Points on a hilly landscape, in no order, each with its height.
A ball rolls from a point to whichever of its 2 nearest points has the largest drop for the distance, and stops where none of them is lower. Distance is the straight distance between rows; heights are no part of it.
kov: 115  78  92  94  93 122 112 104 121 117  99 156  96 116  73 116 102  73 136 128 116 109  97  91  58  81 128 115  h=642
Git: 135 109 114  90  70  60  90 166  61  94 106  90 121 114 115 108  99 115  86 114  66  95 125 114 118 101 102 109  h=191
Kaler: 109  28 135  97 109 105  82 141  81 103  92  81  95 108 158 119  96 128 124 125  92  76  92 113 108  88 112  98  h=737
miteg:  78  97  99 143  87  91  98  97  84 109 114 108 107  90  49  65 138  50  73 105 116 106  94 108 124 110  73  95  h=884
tuz: 112  94 118 145  84  74  78 123  64  50 113 118  51 106 136 112 119 130  68  76 137 123  67 106 120  73  70 114  h=687
basom:  98  98  58 111  73 114  94  69 103  78 103 152 132 118  77  85 139  59  47  92  98  97  79  93 105  99  77  93  h=311
Kig: 103  77  96  67 120  70 141  94  69  59  73 102  72 130 125 161  64 120 130 119 124 104  92  56 108  82 137 112  h=196
Vobo: 110  96 107  94  68  64 130 124  99  59  75 105  90 110  72 113 113 114  57  95 128  87  79  65 132 121  88 104  h=597
riz: 133  97 113  83  71 102  64 148 107 116 152 105 125  85  65  75 124  96  83 130  74  92 106 116  85 118  76 127  h=565
Medis: 119 128  96 120  92 146  91  98  98 116 100 111  83  72  59 112  90  49  97 110 112 135 115 125  55  77  95  94  h=335
lomez: 109  82  85 147  92 141 121  78  87  80  70 142  95 145  89 133  90  99 124 102 122 105 132  59 130  97 116 116  h=313
feb:  78  97  69 136  86 103 101 104  70 120 138 137  95  91  62  83 149  76  73  87  95 127 112 124  78  74 122 130  h=380
buku: 100  41 121 106  84 102  43 136  92  65 107  96 114  95  89  90 123  90  77 122  71  93  88 120  97  88  96  97  h=200
Konok:  92  82  98  80 123  78 116 101 124  76  97 151  52  80  92  88 109  97 104 123 119 120  63  76  48  95 116 117  h=641
Rem:  83  89 107 112  65 128  45 100  92 110 122 115  75  76 114  94 103 130  87 117 133 105  95 128  58  72  48 100  h=625
Besum:  74 108 123  86 124  98  95  40 118 119 103  76  97  83 156 105  65 156 118 103 131 107  75 106 124 142  89 114  h=831
Lenib:  78 143 102  81 115 101 114  54 118 115  84  85 133  97 118 110  89  84  77  50  89  93  92 131 134 117  94  59  h=309
gukep:  98  77 120 120 108 113  75 109  95  82  71  80 112  66  81  66 100  67  86  86  91  89  86 122 117  95  80  86  h=863
loga:  88  30 112 110  89 112  60 157 100  67 145 133 106 116  77 114 134 119  88  99  82  83 100 105  97  82  72  96  h=232
kevur:  77  24 118 100 128  85  99 119  92  60  73 115  67  96  88 111 117 124 118 112 109  90  92  65  92  86 118  95  h=618
kopeb:  90  94  90  84 123 106  83 111 117  93 120  61 165 116  80 123 100  56  69  97  46  98 122 120 146 108 129  71  h=772
putuv: 109  77  63 134  53  77 118 126  63  87  99 104 134 144 113 111  95 124  94  84  91  83 132  69 161  71  53 102  h=449
vavek:  78  90  86 125  61  78  59  94  63  88 119 101  89 110 115  98 126 118  75 116 131  98 100  81 122 105  21  75  h=658
zol:  92  85 110 147 112 116  97 116  73  96 127 155  93  93  50  99 123  75  98  86 117 122 112 135  85  37 126 131  h=359
Vuso: 101  67 104  82 108 104  80 124  94 106  92 109  98  76 110 106  95 133 131  97  91  87 117 106  85  78  81 109  h=589
mupas: 115 166  87 113  73 129  84  71 113 142 115  65 108  88  82  66 109  75  92  89 114  83  94 134  63  57  95  73  h=308
tozi: 110 115 119  97 118  95 103  98  72  95  89  72 118 106 160 109  92  66  68  82  62  94  88 136 137 110 130  66  h=757
linev: 136 110 104  93  66  98 114  86 120  92 109  84  92 118 143  77  93 146  87 109 149  76  37  69 126 142  57 130  h=793
koto:  70  80 107 134  83  87  98 122  64  26  99 127  76 133  87 143 116 134  54  86 128 111 103  73 128  82  70  82  h=590
nalov: 137 109 108 108  89  51 122 131  76 107  99  94  82 108 122  95 143  91  88 107  92  78  83  76 130  90 147  93  h=310
lipa: 109 101  91 102  90 135  89  96  64 111 123 122  90  47  43 121 111  80  93 123 104 131 126 110  43  62 111 106  h=315
pil: 117 109 131  80  86  75  99 117 110 137  92 112 113  89 147 129  79 143 106 136 125  79 109  86 115 114 107 108  h=834
tomop: 112 153 114  85  94 113  96  77 123  73  86  68  98 106 138  69  79  84  65 101 109  87  58 113  90 133 111  68  h=730
nam: 120  82 161  59 140  98 123 140 107 104 117 110 119  87 130 130  44  97 106 130  75 110  98 126 120 128 132 115  h=866
Zusa:  81  70  94 118 103 115  91  97  98  99  71  60 150 101  84  79  87  62  88  82  79  88 101 129 143 105  90  81  h=855
pogol: 112  42 117 112  85 120  81 119  87  96  63  73 123 118 135 106  78 108 104 108  93  82  94 146 118  95 106  99  h=745
dos:  74 116 100 105 131 111 120  78  90  97  65  98 105  91  56 133  47 100 139  84 122 114 143  96 120  89 101 104  h=263
zari: 107  46 125  97 107 111 121 117  96  99  70  84  58 103 140  96  89 110 102 122 129  91  55  88 100 125 122 118  h=720
fimoz: 104  86  72  84 128  89 131  95  85  77  67 102  92 130 118 137  62  77 145 112  96 122 104  83  83  91 141 104  h=173
tadof: 117  77 112  64  99  59  74 152 109  88 128  87 138  88  86  85 110 124  84 105  49  68  99 102 115 106 100 109  h=135
Vati: 107 132 103 105  83 115  49  69  74  92  92  92  85  85 149  84 108 102  83 137 111  99 103  84 102 149  60  95  h=337
bedo: 115 108 119  75 170 121 118 114 122 146 120 102 107  63 124  88  86  72 134 108  63  98 108 109  80 118 109  94  h=156
mana:  79 119  70 111 120 102 119  89 110 137 108  69  99 115  77  71 150  58  89  87  79  96 127  75 109 120  91  63  h=806
fev: 101 144  80  80  80  63  80  93 103  74 105 110  77  95  83 122 105 141  98  99 114 153 104  72  64  95  85 119  h=548
Tul: 107  39 133  85 105 119 101 126 109 102  87 101  80  93 168  97  87 139 105 152 108  79  78  93  87 119 100 104  h=729
noga:  87 108  95  83 123  61 110  84 137 124  99 103  65  71 100  82  79 130 142 113 127 104  80  89  65  82 113 124  h=336
mozi:  81  65 113 131 106 102 106 121  54  28  80 123  58 125  81 139  93 130 105  96 109 111 124  84 112  55  96  96  h=600
Favo:  79  83 132  75 162 103 126 114  78 108  95 109 110  77  80 130  49  86 143 113  92 110 129 105  95 114  99 119  h=210
nezi: 127 103 130 123 141 103 109 125  87  82 125 156  83  82  50 110 110  66 135  98  99 111 109 100  88  48 125 118  h=340
duzub: 120  91  94  76 130 115 120  70 105  96  65  89  84 104 161  96  49 103 135  84 113 123  74 122  90 141  95 127  h=669
piv: 134 140 111  74  93  91 102 134 116 130 124  99 129  83  91  63 112  94  88 109  61  73 103  98  84 129  86 103  h=547
givi:  82  52  96 105  66  88 119 121 112  83 104 147  97 135  81  96 131 104  64 115 123 101  72 104  85 115 115 121  h=643
dob:  87  91  95 105  60  99  81 123 122  75 126  99  79 125 119  68  92 150  76  87 128  75  48 115  75  95  15  73  h=542
paden: 110 136  85 134  90 123 111  81 123 104  92 105  73 116  79  89 115  47  72  88 144 127  85  94 101 140  75  87  h=767
furod: 132 118 119  97  91  73 107 148  65  85  94 126  76 103 109 119  97 105 102 113  96 114 128  87  95 104 115 117  h=214
Bupot: 124 163  75 103  91 119  95  63 139  92  99  83  75 126  98  80 109  76  87  83 119 133  75  94  78 144  84  90  h=752
tasik:  98 105  83 126 124 137 117  99 123 138 121  98 108  88  35  90 151  44  88  81  90 100 126  80  92 109  77  81  h=795
duse: 105  84  97  81 126 123 101  94  79 101  77  95  69  87 147  99  52  89 140 123 100 130 103 121  59 123  84 119  h=661
segen:  99  88 102  90 122  68 130  96 120 124  78  95  77 106 117  98  78 115 142  91 122  95  80 106  94  93 140 113  h=344
Loka: 126  92 103 102 130 126 102 128 128 101 138  91 120 100  13 106 102  76 122  78  75  90 139  95 133 113 113 127  h=290
losu: 100 131 113  87 132 118 121 113 125 103  81  84  59  87  90  94  92  43  83 113 107 137 108  96  64 118 101  69  h=750
Mafe:  68 145 126  74 124 122 110  42 107 124 120  98 109  90 150  95  96  92  79  72  69  86  93 139 110 119 109  57  h=339
momiv: 106  47  99 100 119 133  97 121 112  87 124 116 116 121  35 113  82  95 152 117  78 106 124 101  86  77 132 133  h=282
lited:  85  95  99  97 104  98  86  91  90 119 113 115  66  44  71  91 112  99 112 119 111 125 108  97  41  62 101 111  h=295
sopit: 113  90  81  85 146 104 135  93 110 107  78  98  60 122 133 110  98  56 131  97  91 115  99  91  76 115 139  85  h=152
riv: 109  57 143 116 101  96 101 169  97  79 114 118  91  81 107  77 117 130  75  97  99  74  81  93 114 118  42 106  h=139
tosad:  42 156 122  63  92 109 114  35 105 101 148  86 129  85 145  60  87 110  78  82  79  62  70 134 102 130 110  68  h=373
boru: 128 109  83 100  83 115 116 124 100  67  68 127  93 109  73 107  80  69  97  86 101 130 101 115  85  94  97 116  h=766
vus:  68 102  96  94  79 122 140  48  97 132 104 116 126 110 130 145  79  86 113  59  49 131 108 150 127 109 117  83  h=696
zute: 117 109 105 130  60  85  86 129  61  89 114 155  94 117 104 123 128 115  94 108 113 107 133  95 112  84  88 120  h=240
kapu: 112  91 116 166  73  79  98  98  66  68  95  95  64 113 114 116 129 106  82  88 157 109  64  90 154  68  99 119  h=694
paru: 119 106  71  82  90 109  88 110 106 106 115  88 126  78  43 109 110  79  90 101  57 107 119 107  60  41 140  99  h=455
vuset: 121 112 136  87 157  62 130 126  88 109  99  95  79  78 146 104  83  75 117  95  75 103  87 123  98  67 152  79  h=361
lasis:  63  77  77 126  70  95 116 138  59  84 118 133  86 136  67 114 131 135  95 106  97 120 149  77  95 108  89 125  h=509
zutup: 113  55 139 104 102  93  94 149  99  73  95 105 112 114  71 123  99 114 110 106  91  80 114  92 125  95 109 107  h=856
zuket: 113 149  81 104  53 134  73  77 117 112  92  83 101  88  79  94  86  72  77 111 125 118  91 131  55  76  89  88  h=350
Gada:  92  70  69 106  94  96  82 102 109 106 140  61 175 141  84 102  94  73  95 104  43  90 134 107 163 101 131 101  h=779
rom:  98 107 110  86 133  88  82  99 120 133 109  90 120  77  89 106 120  82 110 109  76  86 118  99  99  75 140  68  h=233
mukav:  85  99  84 103  69  82  82  88  89  61  96 127  71 121  90 131 117 124  80 110 132 134 104  66  94 110  86 102  h=561
dafat:  48  87 120  61  94  63  96  94 107 124 116  64 148  92  95  74  97 124  77 118  72  64  83 124 107 115 104  87  h=537
Voge:  76  96  79 109  60 105  59  55 105  99 125 112  92 112 104  93 130 129  82 113 138 104  82  90  86 117  38 103  h=632
kegi: 128 104 125 103  82 102  86  95 128 112  85 108  90  80 143 103  80 140 108 124 141  79  74  96 111  99  89 100  h=825
gizu: 132 125  79 161  82 118 102  84  75  92  89 133  89 125 107 123 104  79 114  88 111 124 137  76 138  93 113 116  h=291
ris:  75  90 103 113 105  97 120  69  95 126  95  57 156 123 112  87  98  61  78  86  83  80  90 139 170 108 104  58  h=846
pasaf: 100 109 115  72 106 119 110  83  96 130 118 124 142  91 128 129  77  83 107  59  31 111 103 165 121 101 117  89  h=688
Tiguk:  97  82  88 106  66 119  59 101  95 117  95 109 116  81  95 119 108 125 113 106  99  87 130 103  87  44  79 101  h=599
Momur: 103 120 119 102  91 128  50  82  84 118 112  94 105  58 127  66 113 104  87 142  90  79 103 101  81 122  76  93  h=304
nos: 101 104  92  58  57 106  76 106 113  93  87  96 148  93 102  86  91 129  80 103  85  62  91 115  83 100  52  92  h=487
Moki:  95 138  69  92  87  70 108 106 100  97  85 110  85  93  70 121  94 116 118  86 102 125 126  86  79  72 118 119  h=538
Pob: 109  77  69 105  75 135 101  97 109 112  90 120 104 123  74 117  68  86 148 125 114 120 129 114  53  72 116 124  h=652
zuga: 106 102  92  76 130 132 121 105 136 159 122  77 136  96  61  95 107  73 118  68  71  92 126 122  91 109 108  98  h=230
Vaz:  97 107  91 107 134 131 116  77 104 113  86 118  95  94  59 132  77  64 149 102 117 112 138  80  91  90 109  87  h=287
lub:  88  95 125  65 160 107 126 108  93 124 110 113 109  56 120 101  37  85 128 128  76 115 102 133  68 122  89 117  h=185
nezib:  86  92  97 109 137 119 124  83 115 150 107  60 137 126 117  82 124  49 100  76  74  80 109 119 140 136 104  63  h=836
Tadap:  99  80  80 105 118 146 115  99 119 139 114  85 147  92  24 107  94  87 131  75  71  96 145  98 108  99 105 126  h=262
Zazut: 103  86  59 136  50  84 104 104  61  64  91  84 109 138 116  99  89 114  83  83 114 113 108  79 157  92  24  94  h=432
fov:  91 119  78 112 115 109  99 101 101 125 104  70 122 111  93 117  95  64  97  84  56 121 151 115 101  45 151  74  h=474
Gufo: 105 108  69 108 108 115 117 119  93 104 118  82 127  98  51 117  77  75 102  88  43 128 148 107  76  33 161 103  h=464
kop:  72 105  83  82  72 114  60  52 124 111 103  80  83  92 102  82 107 137 108 120 129 100  77  91  53 117  70 113  h=603
leto: 118 128  72 134  93 142 139 108 119  81  82 139  86 141  64 113  86  49 101  75 107 142 111 104  86  84 116 105  h=771
saraz: 107  94  88 100  97  99  98 133  62  97 112 115 124 111  66 131 107 133 120  97  60  97 172  65 120 101  96 123  h=481
Safi: 101  94  80 100  95 104  99  84  97 150  89  96  95 106 120  89 112 115 123 118 108  92 119  90 101 156  84 114  h=860
filim: 106  75  94  84  82  81 122 125 120 110  94 108  94 117  81  68 135  98  87 118  97  86  78  87  85 142 114 103  h=659
mizal: 102  87  92 116  92 106  91  67 115  96  57  91 115 102  99 109  96  93 102  93 124  78  90  81 134 118  90  87  h=338
Nar: 108 106  88 100  58 112  52  91  83 111 126 139  84  73 106 104 127 129 100 109 105 103 106 114  46  47  79 114  h=611
bog:  84 129  95 105  87  81  75  70 109 134 119  75 106  73  99  42 131 102 107 101 105  54  84 105  91  75  98  90  h=201
faru:  95 116 108 117 113  86 105  69  92  66  75 113  75 109  70 150  83 123 126 103 144 106 118  57 132  74 124 102  h=593
fugos:  70  86  99  83 137  69  98  98  87 107 110 101  64  60  90 107  81 125 147 117 122 117 113  88  51  68  89 122  h=316
bot:  75 101  59  66  85  67  70  75  87  94  90  85 103 103 121 145  90 148 117 106  90 122 131  82  88  62 113  94  h=507
garis:  83 108  55 161 102 123 145  95 120  93 108 134  81 136  55  87 115  52  79  64  98 142 115  99  90  79 127 110  h=777
Babob: 125  89  80 126  69  95 101 130  72 106 116 106 157 135  84 109 103 118 113 105  77  80 158  72 151 100  66 119  h=466
tep: 113  75  83 118  79 107  80 114 107 112 111  96 137 108  69  90 121  70 104  99  66  88 111 112 112  80 115 100  h=285
fis:  92 125 100 123 122 128 115  87 126 121 104 106  71  85  71  65 138  42  74  79 116 111  95  98  77 118  72  75  h=780
revu:  51 115 112  68 109  89 105  72 127 120  97  61 114  93 105  72  97  99  77 100  91  84  77 139  87 114 131  65  h=562
vuz:  83  87  67 120  52 109  83 100  90  53  68  81 108 126  99 117  75 115  75  93 118 116 106  95 117 107  48  99  h=407
vimak: 104 124  54  71  40  98  90  76 103 102  95  82 135 114  92  62 102 120  93  90  82  67  86 112  68  82  80 107  h=460
Kiga: 122 124 115 118  73 105  86  58 111  76  80  50  90 116 142  74  93  89  75 115 142  86  34 103 124 120 104  90  h=716
Kab:  75 147  97  83  94  55  87  65  88 119 129  59 100  94 129  49 107 132  95 124 114  77  88  74 112 144  68  98  h=397
zut:  97 107 115 112 107 121  66  89  99 119 124 118  80  40  80  73 129  88  83 125  98  96  98  99  62  96  85  97  h=269
mil:  58  93  55 154  99 108 127  85 100 122  81  71 105 121  67  91  82  88 115  66  87 115 144  85 118  82 126 114  h=794
govu: 105 135 135  90 147  70 110 111 111 125 117  76  89  79 152  80 107  88  85 104  72  88  89 126 100  92 150  69  h=347
Ninuf:  72  38 102 115 112 108 100 110  70  61  81 111  80 131  91 129  88 116 137 116 100 108 127  86  88  66 117 101  h=609
veg:  82  68 116  89 108  66 113 127 111  72 101 129  53  81  94  91 121 143  92 111 118  98  79  71  80  96  94 108  h=630
tozu: 102 122  97  74 108  55  80  71 125  84 106  75  85 108 103 116 106 168 119 100 112 152  76  54  82 119  87 121  h=560
nabu:  84 123 106  86 131  95 104  73 137 103  70  88 127  85  88 126 101  72  77  66 104  86 103  98 127  87 111  47  h=283
vit:  77  76 102 118  77 115  38  87  92  79  95  89  53 101 135 100  97 130 102 119 135 120  82 114  68  91  62  94  h=639
sukir: 152 153 108 105  78 100 104  70 144  89 116  93  91 124 120  76 107 123  93  96 139 117  31  79 104 144  78 127  h=778
fadu: 116  82 113  69 102  94  80 144 111 125 124 110 105  65  82  82 108 127 111 117  71  90 116 108  61  95  93 127  h=579
vofiz: 134 151  77 114  73 115  75  47 134  97 114 107  97 116  92  86 123 107 101  76 126 138  67  89  95 128  66 128  h=764
let: 100 113 103  99 125 107 136  81 134 151  86  98  93 103 106 100 100  95 125  97 124  96 114  83 115 155 108  97  h=851
Luvok: 123 129  62 110  81 106  84  75  92  95  94 133  75 102 107 101 129  84 100  82  98 130 102  95  81  87 104 111  h=418
ked:  76 103 113  72 139 108 129  87 111 128  73 106 119  70  68 129  53 105 131  74 112 106 129 108 110 126  90 105  h=237
bam:  66 103  68  88  86  56 103 113  83  98  93  93 122 112  93 126  97 158 112  75  80  94 148  85 112  69 106 110  h=517
vib:  78  76  97  99 106 115  70  85  84  91  68  78  73  91 119 115  71 110 119 111 116 133 109 113  81 105  82 104  h=653
Zop:  91  62 107 100 134 105 131 117  90 106 108 122 102 109  51 115  66  95 180 114 102  92 128 102  74  64 113 131  h=303
rala: 135 136 118  88  86 118 118  71 103  99 104  58 105 105 181  72  76 129  76 110 132  63  38  87 135 145  90 118  h=807
sevos: 104  76  96  90  67  60  80 163  75  75 127 104 114 111  88  91 132 118  78 112  56  88 115  96 102  90  77 101  h=166
kozud: 104  64 100 109  75  99 137 132  86  64  72 101  85 143  87 132  99 134  85  95 133  83  90  61 134 106 103 105  h=610
liten: 106  56 105 122 118 120 113  90 105  85  64 112  91 103  92  95 126  62  95  95 109  91  76  75 123 138 108  89  h=305
leb:  68 166  93  69  98 111 100  40 114  92 134  56 123  88 126  31  79 109 100  57 104  60  66 127  80 110 106  89  h=406
basa:  67  92  91  78  95 109  69  60 125  98  80  70  94  83 106  69  93 113  99 110 105  88  71 113  65 106 108  89  h=583
Lutav:  92 127 116  83 104  96  72  86  94 141 129  64 118  44  97  57 113 119  97 101  72  58  98 127  68  59 117  91  h=245
budef:  88 146  81  85 100  88  70  49  88 107  96  61 102 100 133  85 105 107  87 113  99 104 105  79 110 160  81  83  h=366
Linad: 120  94 119 109 108 116  75 124 120 110 111  91 116  95  72 111 100  62 113 122  87 102 116 116 102  88 131  86  h=259
Vaso:  90 113 110  95 106  65 114 119  77 112  84  72 112  96 105 102 100  93  87 105  92  96 114 100 131 125 123  83  h=570
sepu: 135 111 127  93 125  80 111 121  99 110  99  94  84  85 155  80 126  91  83 128  84  68  65  81 118 100 149  88  h=328
faf: 111  38 105  99  96 129  62 139 109  68 151 139 106 125  49 122 116 110 118 119  84 105 115 105  77  79 110 132  h=260
sena: 124 129 109  68 110  97 108 104 121 112 105 114 136  70 129  56  90 126  93  89  70  47  87 107  96 124  80 107  h=529
Mipe:  53  90  87  87 140 130 113  71 103 149 119  60 123 124 119 102 132  65  92  83  46 110 126 126 112 122 124  58  h=827
Nepu:  77 105  94 140  86  85  98  82  87  47 104 142  92 126  70 133 120 122  64  76 155 132  98  86 130  90  82 122  h=576
befu: 101  72  91  86  60  98  89 125 122  64  85 106 111 108 106  96  99 140  77  87 111  70  73  97  88 106  35  84  h=513
febeb: 138 118 111  79 105  96 111  76 112 103  88  83  87  94 176 106  74 138 101 107 117  87  54  88 107 118 115 113  h=816
vomab:  95 123 121 116 110 112  87  53 114  95 108  55  97  81 166  63  78 145  92 123 136  77  55  96 132 143  83 104  h=818
natev: 117 133  99  51 134 119 136  94  95 134 104 122 124  82 128 124  61  79 121  60  55 119 118 150  87 112  96  97  h=682
mez:  76 106  87  82 106 100  96  85  84 135  97  91 125  92 116 126  75  94 116  94  72 118 133 137  93  81 136  88  h=486
Bel:  85 137 107  83 139  77  91  67 124 115  88  88  89  67  99 110  90  90 106  91 100  99  97 100  94  67 122  65  h=257
bepeb:  73 121  76  94  91  53 125  95  99  90  67  87 106 123  86 127  84 130 107  79 106 111 125  78 123  96 133 111  h=527
Datu:  82  86  80  94  90  93 119 120  61  88  93 118  85 136  86 140 105 144 115 117  93 104 165  52 112 119 100 111  h=494
vif:  89 131  67  83  67 126  84  49 100 102 109  58 136 104 108  41  92 101 107  68  90  58  80 140  66  79  99  98  h=434
dida:  85  93  62 123  64 115  99  83 113 106  64  86 125 118  72  93  80  88  95 103 111 112 112  98 109 122  75 100  h=374
Pinit: 102 126 110  95 134  96 115  51 136 127  87  83  88  84 124  95  84 122 117  85 136 103  77  82 121 147  94 105  h=840
komo:  73 121  84  55 100  81  72  57  94 115  94  94 113  81 127 143  65 113 118 119 101 122 113 117  69  69 131  90  h=497
Kemuf: 119 124  89  87 107 125  71 118  99  89 100  84 111  75  71  92 106  60  66  89  52 108 110 118  68  79 110  76  h=443
Fel: 100  81  76  85 109  87 103  87 102  62 101 148  56 101  88 120  92  99 135 106 125 137  78  86  52  73  93 129  h=651
Dof: 110 128 111  78 133 116 118 100 133 152 108  84 116  92 117  74 103  82 107  79  81  76 103 127  90 112 105  79  h=192
Suzut: 111  91 149  86  95  84 106 154 109  98 109 121  87  87 131 125  87 158  94 139 121  70 104  70 111  96  84  98  h=843
kir: 135  99 131 100 123 117 106 120  91  61  86 166  80  78  97 115 101  78  87 103 105 116  99  79  87 127  86 113  h=202
nibi: 120  63 106 104  83  95 120 111 112  85  84 150  80 126  91 119 120 101 106 121 122  97  83  79  91  99 130 117  h=631
betuf: 121 106 111 136  73  80  98  88  96  90  78  72  71 105 129  99 118  93  80 111 145  93  47  90 138  95 116 100  h=703
kune:  99  54 137 135  92  99 118 125 100 105  97  92  40  94 133  95 112 131  86 124 160  91  52  80 117 103 103 123  h=710
tipa:  92  85 125 133  88  95  92 121  99  80  90 109 104  68  55  67 107  77  66  99 120  89  81 111 123 109  51 101  h=872
Dak:  78 110  58 153 104 150 135  85 112 127  95  92  91 124  50  97  96  58 114  76 104 134 149  81  90  84 113 109  h=786
tupov: 110 108 130  95 100  78 119 141  88  72  77  94  97 105  71 118 111  89  67 119 102  95 105  63 123 132 123  86  h=584
bap:  99  78 130  79 111  79  90 156 100  78 102  91 107  74 117  78 101 136  73 118  71  73  87  88 105 122  72  95  h=99
vul:  87 131  57  98 134  85 133  75 108 133  82  66  90 125 113  96 127  81 102  65  84 108 130  77 117 136 115  77  h=814
gul: 103  82 122  82 111  97  80  99  85  99 113  75 160 111 126 124  99  69  69 105  51  86 101 125 159 135 119  73  h=765
pegid: 106 154 100  81 120 125 110  81 138  96  84  68  82 107 113  84  85  64  80  77 108 113  87 116  72 117  95  63  h=740
fekip: 122  96 111 110  96 103  86 110  66  87  62  76 109  98 142 107  71  78  92  97  86 102 109 143 122 100 116  92  h=753
tof: 117 112 104  78 131 127 123 124 122  81  73 102  91 103  80 109  65  37 111  88  94 126 105 118  73  95 105  80  h=758
dop: 101 126  84  70 117  37  91  70 117  73  88  87  76 101 110 123 104 126 118 104 110 135  80  59  86  82 134  91  h=573
lubot: 110 114  91  60 125 121 125  75  97 107  82 101 103  95 143  95  50  90 127  60  74 111  82 150  82 117 101 105  h=676
mape: 112  61 146  75 124  95 105 142 105  82 103  88 123 110  78 132  58  99 121 109  86 105 115 128 127 110 136 116  h=861
zuge:  60  80 128  73 110  53  98 122  84 117 114  79 126  84 110 112  97 137  91 102  76  80 119 112 128 118 105  98  h=557
dunir: 108  83  87 116 108 129 108  97 123  80  91 153 111 107  60  94 146  50  75  80  94 104  92  83 101 116 110  88  h=275
Bori: 107  84 134 118  62  78 120 133 116 110 112 113  77  97 118  77 108 128  69 145 146  77  56  88 113 125  79 112  h=695
Vozo: 101  80 148 101 107  83 105 132  82  80  84  93 103  89 110 132  84 140  98 104 126  73 109  78 139  95  99  95  h=850
gabet: 119 121  74 155  57 110  97 110  55  99 114 147 112 118  85 110 117  91  90  85  98 115 148  88 128  85  73 133  h=266
bon: 103 143  79  86  91 102  74  77  92 138 112  70 103  58 101  89 100 101  97 100  88  98 108 130  52  52 122  85  h=270
Vun: 107 131  50 121  85 116  86  65  76 124 137 147  92  99 103  79 155  79  77  84 100 128  95 125  58  78 113 127  h=400
muma: 115  90 130 116 123 113 102 132 107  84 123 137 100  90  21 103 123  76 108 100  94 106 124  92 111  99 117 116  h=317
rebi: 128  94 121 118  92  51 100 144  93 120 121  88 120 105  91  64 134  87  96 109  86  68  91  95 143  91 114 100  h=286
Pefun:  85 142  97  89  65 108  54  97  89  78 121  48  73  90 126  56  72 145  97 101 108 110  80 131  51  81  78 121  h=578
rasuf: 119  46 109 111  75 119 152 134  85  75  90 124  76 143  82 122 121  99  89 103 127  87  76  67 131 106 143 132  h=620
Terob: 108  89 103  68 171  98 144  97 109 131 108 104  94 105 132 114  71  48 152 107  79 104  98 114  71  95 120  88  h=127
las: 108 130 102 110 133  55 103  72 109  67  87 109  58  94  92 133 107  92 122 100 129 132  89  52 108  69 140  86  h=582
zogef: 117 117 110 109  77  89 111 100 127 108 101 129  76  98 105  74 118 103  87 117 126  89  69  82  94 136  91 115  h=675
rofo:  66 107  86  78 155  90 133  64  98 140 101  81  93 103 130  93 127  84 107  61  60 100 111 110 106 125 134  70  h=820
Dasaz:  98 107 116 114 106  51  98  96 102 131 104  72 120  89 114  56 128  95 100 104  92  49  74 109 135  81 114  76  h=252
Zusar: 129 130  74 106  98 107  83 103  80  86  86 102  97  90 106  75 126  66  88  73  54 100 102 106  87  89 103  86  h=431
romun:  96  91 114  49  86  91  91 107 105 121 107 102 161  87 120  91  85 138  98  88  66  52 104 122 107 121  61 103  h=510
dizif: 111  99  72 136 116 135 124  69 106 120  84 139  91 133  94 130  94  69 160 110 117 112 134  66 100  79 128 107  h=312
ged: 111  89  78 123  64 100  86 104  94  85  94 125 143 110  76  84 123  85  83  97  80  80 102  89 129  72  72 101  h=314
votav: 117  66 133 111 102 107 119 148  86  59 100 147  68  87 113 103 105 113  70  95 123  99  70  90 103 120  68 121  h=174
Fisi:  88 117 106 104  74 105  64 106 104  66 129  67  71 100 126  63  81 162  92  88 114 108  62 117  66 102  32 103  h=566
vude:  98 106 110 123  66  57  80 116  78  69 125  91  67 109 129  91 118 139  66  95 140 107  60  89 131  91  23  93  h=677
ruda:  91  55 123 102 146 101 143 110 106 113  77 102  94 121  75 107  69  86 162 100 115  98  98 100  99  98 139 109  h=324

Where does a ball stop that starts at each point below?
Dak => dafat
veg => Terob
las => Terob

Call two points neighbours if one is among the 2 nearest of the other. Go from one point of each pair to the other, from neighbour to neighbour, staying as low as possible. Name the highest point that can't be avoided.
dunir and zut => lasis
bog and bap => zuket
zut and bap => segen
rom and dunir => ged
bap and Terob => lomez
